Points on a hilly landscape, in no order, each with its height.
A ball rolls from a point to whichever of its 2 nearest points has the largest drop for the distance, and stops where none of them is lower. Distance is the straight distance between rows; heights are no part of it.
Z_74: [181 100 117 114 142  44 164 159 133  57 114 122 147 182  89 133 131 140
 129 165 165 102 131 122 157 189 102]  h=5.63
Z_940: [103 174 149 142 168  81 165 130  93 117 120 135 103 110 144 107 154 130
 107  72 125  44  66 133 152 162 101]  h=1.34
Z_783: [ 59 130 113  94 131 162 128  67 146 146 103 129 110 138 167 105 139 126
 172 109 126 136 101 182 103  52 136]  h=4.22
Z_681: [115 160 150  97 163 105 179 139  71 128 110 148  92 164 143 114 147 138
  76 119 192  93  92 178 134 119 120]  h=7.84
Z_81: [ 74 195 108 136 123 173 105 147 139 154 117 132  89  77 137 119 111 111
 134 113  95  90  85 150  84 119 166]  h=8.87
Z_351: [ 57 203 135 116 139 138 127 168  95 160  97 125  97  89 127 155 121 135
  79 135 109  62 114 180  80 138 139]  h=9.24
Z_761: [139 103 121 160 100 139  66 114 177 134 134 109 221  95 103 161 127 131
 125 104 108 151 183  79 142 140  99]  h=8.24
Z_845: [130 118  95 157 113 135  58 121 155 123 142 107 180  91 136 154 101  87
 120  97  92 180 168  52 156 141  96]  h=8.43
Z_700: [162 101 157 142 130 123 151 136  98 108 149 136 137 106 145 143 162 122
  71 115 130 147 112 111 138 119 111]  h=4.90
Z_32: [143 118 106 133 132 135 178 125 155 109 138 142  89 178 147  82 131 128
 214 149 143 137 108 134 160 125 150]  h=6.32
Z_228: [117 161 125 125 139  85 141 118 131  99 111 125 127  92 122 113 140 153
  85  85  84  61  64 111 137 153 113]  h=2.35
Z_214: [101 160 153 117 171 121 181 164 103 177 107 122  97 126 113 135 148 141
 124 170 140  35 124 197 108 152 156]  h=8.19
Z_174: [141 140 133 127 140 156 163 141  98 150 144 147  75 136 137 125 137 159
 132 128 141  92  90 134 117 127 158]  h=4.27
Z_284: [201 103 116 121 135  86 139 153 134  85 152 129 146 167 125 120 115  95
 142 164 168 132 156  79 191 193 111]  h=5.58
Z_34: [149  87 143 174 147 123 104  99 178 157 151 122 231 141  84 152 113 126
 182 143 138  99 200 125 186 181 111]  h=6.48
Z_257: [ 46 154  59 105  93 166  99 111 140 141  83 119  97 109 135 127  99  99
 179 170 111 167 166 188  68  86 155]  h=8.41
Z_175: [122 143  78 128 107 164  93 140 118  97 117 131  91 109 128 132  86 108
  98 138  97 189 155  72 122 123 152]  h=2.15
Z_929: [180  98 140 154 149 133 117  86 154 131 163 131 153 146 128 113 141 120
 182 122 139 165 133  94 171 105 120]  h=6.90
Z_727: [100 155 144 136 126 125 153 151  81 118 111 142  85 107 139 145 143 135
  75 114 108 121  89 149  91 116 132]  h=6.12
Z_366: [147 102 133 124 137 143 118  63 149 134 145 139 130 164 145 106 135 126
 188 111 144 186 113 140 141  80 112]  h=6.50
Z_800: [127 141 165 132 162 135 117 127  66 140 142 138 122 128 139 160 127 114
  45 123 154 178 134 110 116 121  94]  h=7.41
Z_98: [163  91 133 141 129 103 117 117 109 105 143 117 184  95 126 160 150 130
  60 113 103 150 135  90 136 140  96]  h=5.28
Z_756: [163  99 142 172 133 123  99  96 186 155 165 139 209 123 113 142 118 122
 162  95 146 127 172  86 184 152  86]  h=6.53
Z_864: [ 82 173 160 113 160 112 172 148  81 157 111 140  78 118 130 130 156 137
  89 136 164  64  98 190 100 131 134]  h=8.01
Z_725: [160 122 158 128 130 182  98 125 118 146 161 139 123 132 139 142 122 116
 128 103 115 172 122 110 124 112 147]  h=4.91
Z_607: [114 145 128 149 115 124 128 143 133 126 128 126  84 106 131 120 135 133
 145  79  80 103  72 122 107 102 153]  h=3.67
Z_985: [143 113 131  98 143  34 164 138 123  69  88 104 167 172  75 137 140 162
 111 170 190  66 151 165 133 188 107]  h=5.80
Z_525: [142 125  84 126  80 107  91 140 151  72  86 102 138  84 104 123 124 134
 110 120  83 156 140  67 113 133 138]  h=7.72
Z_77: [115 151 110  81 121 116 121 138  88  59  84 126 115  98 134 156 114 107
  36 106 130 161  99 117  99 128 104]  h=6.86
Z_239: [ 82 171 100 128 148 169 146  98 145 162 142 138  90 112 145 108 143 145
 192  99 106  95  77 151 106 103 159]  h=2.54
Z_566: [ 87 190 134 135 138 158 118 156 129 197 123 126  96 107 125 124 125 139
 153 129 113  46 107 181  88 123 165]  h=9.09
Z_765: [169 109  94 132 113 119 163 140 162  78 134 137 104 176 147  80 124  98
 201 160 149 157 145 105 169 160 135]  h=5.83
Z_229: [124 143 114 123 135 149 170 155 141 135 132 136  65 157 145 100 120 110
 213 179 162  93 141 172 136 140 186]  h=8.67
Z_137: [ 87 144 115 107 149 144 154  91 156 150 128 138 100 157 165  80 142 142
 205 110 151 110  92 174 118  75 147]  h=3.53
Z_116: [101 135 136 137 114 175 111 117 149 184 126 132 108 131 145 119 128 131
 174 160 115 159 126 185  83  66 145]  h=7.87
Z_27: [ 76 201 108 115 126 152 118 174 111 125  91 125  82  63 155 132 121 123
  91 122 109  97  93 143  81 138 140]  h=9.07
Z_628: [ 99 112  76 100 100 156  89  53 139 116 102 129 133 134 145 105 122 107
 150 106 111 204 122 122 116  79 111]  h=5.89
Z_795: [127  91 110 112 110 127  82  35 155 121 116 135 182 154 119 117 142 137
 162  92 139 171 145 115 141  80  85]  h=5.99
Z_713: [165  85 159 143  96  98 121 132 155 113 141 119 181 133  92 120 129 152
 124 121 112 123 120  86 146 115 118]  h=6.30
Z_712: [184 107 143 157 158 122 114 108 139 132 174 140 165 121 123 141 140 143
 112 123 140 146 148  70 165 135 108]  h=7.18
Z_996: [127 142 131 132 137 164  92 141 106 139 146 123 131  88 160 163  87  89
  60 127 118 197 138  80 130 160 106]  h=6.82
Z_242: [180  72 130 143 112  94 137 125 183 102 138 129 165 166  86 101 144 141
 185 144 137 124 152 120 171 159 119]  h=6.51
Z_309: [ 57 199 111 128 141 139 121 163 125 186  99 101 119  61 109 164 100 135
 113 137  76  46 134 180  60 174 130]  h=9.41
Z_157: [ 93 153  81 122 115 174  98 163  97 133 119 121  84 113 137 143  81 105
 105 172  99 173 187 119 101 131 179]  h=3.21
Z_895: [120 122 119 158 148 155  83  83 163 163 162 124 176  95 148 144 123  93
 139  76 120 175 158  63 175 121  93]  h=8.62
Z_671: [184  82 140 161 134 102 127 141 167 116 143 120 198 172  86 141 122 132
 175 164 142 114 191 114 184 195 110]  h=6.26
Z_609: [129 128 109 126  95 114 104 120 157 107 129 121 135 119 132 107 137 137
 134  82  86 127  91 100 114  94 150]  h=4.58
Z_302: [119 162 116 130 153 161 165 136 136 151 141 144  73 138 145  96 140 149
 199 117 143  70  85 143 130 137 158]  h=3.51
Z_218: [113 137 156 100 154 106 143 110  55 131 118 125 113 151 145 145 140 124
  58 112 174 161 105 158 115  96  93]  h=7.65
Z_138: [148 128 155 116 117  64 119 130 117  91  77 111 165 129  90 145 145 179
  59  97 136 103 117 110 111 132  92]  h=7.08
Z_154: [164 112 139 106 147  32 167 135  93  71 108 127 142 186 106 128 146 130
 105 145 198 130 133 123 167 160  66]  h=5.81
Z_76: [147  89 160 157 133  89 116 142 135 143 153 116 233 130 108 166 136 146
  87 124 134 106 167 105 166 182  78]  h=5.74
Z_758: [123 138 159 137 157 171 116 138  83 181 156 133 131 106 145 161  96  99
  59 153 130 168 144 117 116 131 129]  h=7.13
Z_815: [147  99 110 139  88 119  85 139 166  98 110 100 192  90 101 144 141 145
  93 124  94 159 168  81 113 140 112]  h=8.02
Z_934: [ 99 135 121 105 113 151 130 157  77 114 135 131  98  91 150 161 110 116
  48 140 120 179 134 117  95 127 131]  h=6.09
Z_672: [ 96 160  57 119 102 148  97 152 125  80 106 130  70 102 132 121  90 114
 151 128  83 170 121  98 112 122 165]  h=3.76
Z_168: [133 134 113 101 116 134 101 148  98  78 122 124 117  90 148 158  95 102
  40 133 121 194 138  88 118 154 102]  h=6.49
Z_584: [131 141 159 100 111  74 136 101  85  82  92 134 138 140 115 140 151 159
  61  90 159 134 111 133 128 111  69]  h=6.84
Z_196: [142 137 123 115 154 114 188 162 112 110 146 146  67 148 140 100 130 126
 144 141 154  80  85 132 144 165 156]  h=4.89
Z_156: [186 110 147 139 137 132 123 114 140 117 148 129 108 133 133 112 145 151
 152 135 128 133  90 110 146 105 139]  h=7.22
Z_970: [144 124 137 139 118 163 121 107 150 149 150 132  94 130 151  97 127 139
 156 133 114 143  95 158 114  84 151]  h=7.54
Z_70: [ 50 180  71 124  95 170 106 142 143 164  99 123  93  91 127 128  94 115
 160 153  90 117 129 171  68 105 171]  h=8.63
Z_951: [161  94 143 151 156  59 145 152 126 100 134 116 195 167  95 157 119 125
 119 155 187  95 206 110 177 216  84]  h=6.05
Z_536: [152  79 181 132 107  83 121 146 138 110 130 106 193 126  86 147 141 164
  78 128 133 105 159 110 135 151 102]  h=5.98
Z_534: [186  96 141 139 144 122 150 153 123 107 171 139 114 161 153 112 132 109
 152 152 154 147 138  96 189 163 118]  h=5.30
Z_141: [125 146 152 123 159 145 181 164 120 150 123 126  68 147 131 120 126 132
 169 177 132  59 123 192 126 147 179]  h=8.42
Z_84: [172 117 159 144 150 118 162 172  77 117 154 140  91 170 168 115 128 104
 119 169 169 140 149 135 173 166 122]  h=4.92
Z_37: [176 106 113 113 135  90 183 159 132  67 128 137  98 162 122 115 140 125
 143 148 151 107  96 110 160 181 127]  h=5.35
Z_465: [158 113 101 139 119  84 161 142 170  96 125 136 123 152 108  82 129 144
 179 111 127  61  84 116 161 158 138]  h=6.85
Z_22: [125 159 153 151 144 118 156 159 125 122 132 137 100 117 149  95 149 128
 145  80  98  61  61 139 135 145 137]  h=2.42
Z_207: [ 88 130  82 109 103 183  96  84 133 131 103 112  90 118 138 119 109 105
 159 124  93 167 106 139  99  79 154]  h=5.17
Z_178: [120 136 158 123 127  87 153 138  91  98 120 134  99 138 130 136 146 156
  68  93 130 116  80 125 118 113  99]  h=6.55
Z_182: [137  91 128 147 118 132  84  51 175 146 147 139 198 138 116 128 131 123
 179  90 153 153 168  99 176 113  70]  h=6.31
Z_605: [115 127 123 132 114 190  91  94 129 160 137 131 138  96 146 114 112  85
 126 128 102 207 153  88 140 101 131]  h=4.85
Z_477: [141 128 115 125  99  87 113 131 145  98  87 105 151  96  95 126 136 160
  81 105  91 108 105  89  97 134 129]  h=7.38
Z_501: [166  95 136 139 110  74 153 146 138 111 132 125 137 146 101 108 137 145
 126 109 128  86  82 102 139 136 134]  h=6.60
Z_880: [169 105 166 128 150  66 151 154 111  95 131 119 138 163 122 134 152 152
  89 119 169 122 120  99 153 136  83]  h=6.03
Z_181: [145  94 131  99 144  36 148 141 114  87 118 109 184 193  81 156 126 132
 103 177 197 105 194 148 162 206  78]  h=5.93
Z_490: [102 137 140 116 129 168 147 133 162 200 127 134 118 141 105 132 127 158
 188 160 126  90 149 197  81 100 177]  h=9.20
Z_546: [119 132 144 114 131 168 144 136 141 173 151 141  81 154 129 109 138 133
 196 155 157 108 143 173 117 101 184]  h=8.93
Z_582: [150 105 179 132 146 110 170 150  81 128 158 144  93 141 150 132 150 121
  87 140 156 139 119 144 138 130 113]  h=4.39
Z_914: [128 120 114 124 102 123 132  96 156 117 130 138 128 131 139  84 153 126
 185  70 112 102  90 133 133  87 153]  h=5.14
Z_959: [ 78 136 108 119  99 203  85 130 128 166 130 125 112 113 135 146  91 105
 128 168 102 186 200 142 102 108 164]  h=4.19
Z_43: [134 118 169 137 141 147 154 161  78 167 150 135 107 140 145 152 128 133
  80 153 145 124 136 171 101 121 144]  h=3.81
Z_94: [114 106 109  94  96 114 102  56 159 103 115 145 160 152 123  98 153 144
 180  76 122 136 104 137 132  78 121]  h=5.60
Z_471: [ 55 135 110 116 104 159 108  97 144 177  89 114 125 127 131 142 114 118
 171 168 112 165 160 202  64  55 138]  h=8.17
Z_754: [139 101 103 126  98 153  84  76 164 117 117 120 169 107 124 113 113  97
 130 103  97 187 136  88 139  91 124]  h=5.62
Z_419: [138  96 118 113 133 119 151  75 165  98 128 156 128 185 141  75 136 127
 208 114 152 148 115 146 162  95 119]  h=6.78
Z_767: [160 115 183 144 151 161 134 138 115 165 178 144 115 137 142 130 126 116
 144 135 155 151 144 127 144 125 144]  h=4.04
Z_159: [130 130 123 122 112 134 133 145 104 106 132 138 112  89 136 135 141 115
  79 119  94 156  96 109 105 115 145]  h=5.52
Z_177: [107 129 147 143 118 202 103 114 117 200 150 131 141 108 146 138 107  98
 133 138 123 181 176 132 120 108 144]  h=3.97
Z_930: [128 115 165 146 129 183 142 145 109 193 159 128 130 132 134 149 118 128
 131 161 120 143 162 153 108 104 168]  h=2.84
Z_789: [144 100 133 140 127 106  91 123 132 127 134 103 227  98 107 176 128 137
  50 134 103 134 168 101 138 172  83]  h=5.54
Z_422: [ 89 174 117 120 120 154 126 136 160 201 105 121 135  96 103 145 129 171
 174 158  99  58 138 187  82 106 163]  h=9.28
Z_989: [ 99 160  98 128 126 167 105 150  97 156 117 113  97 115 141 138 113 126
  98 149  93 142 142 131  80  94 193]  h=4.18

For each start below, name the point where the ball stops.
Z_546 | Z_159
Z_70 | Z_366
Z_815 | Z_159
Z_756 | Z_940
Z_536 | Z_930

Call two points neighbours if one is among the 2 nearest of the other. Go from one point of each pair to the other, from neighbour to neighbour, staying as low as possible. Name the highest point that can't be avoided.
Z_366 and Z_239 | Z_419
Z_930 and Z_175 | Z_959
Z_940 and Z_175 | Z_756
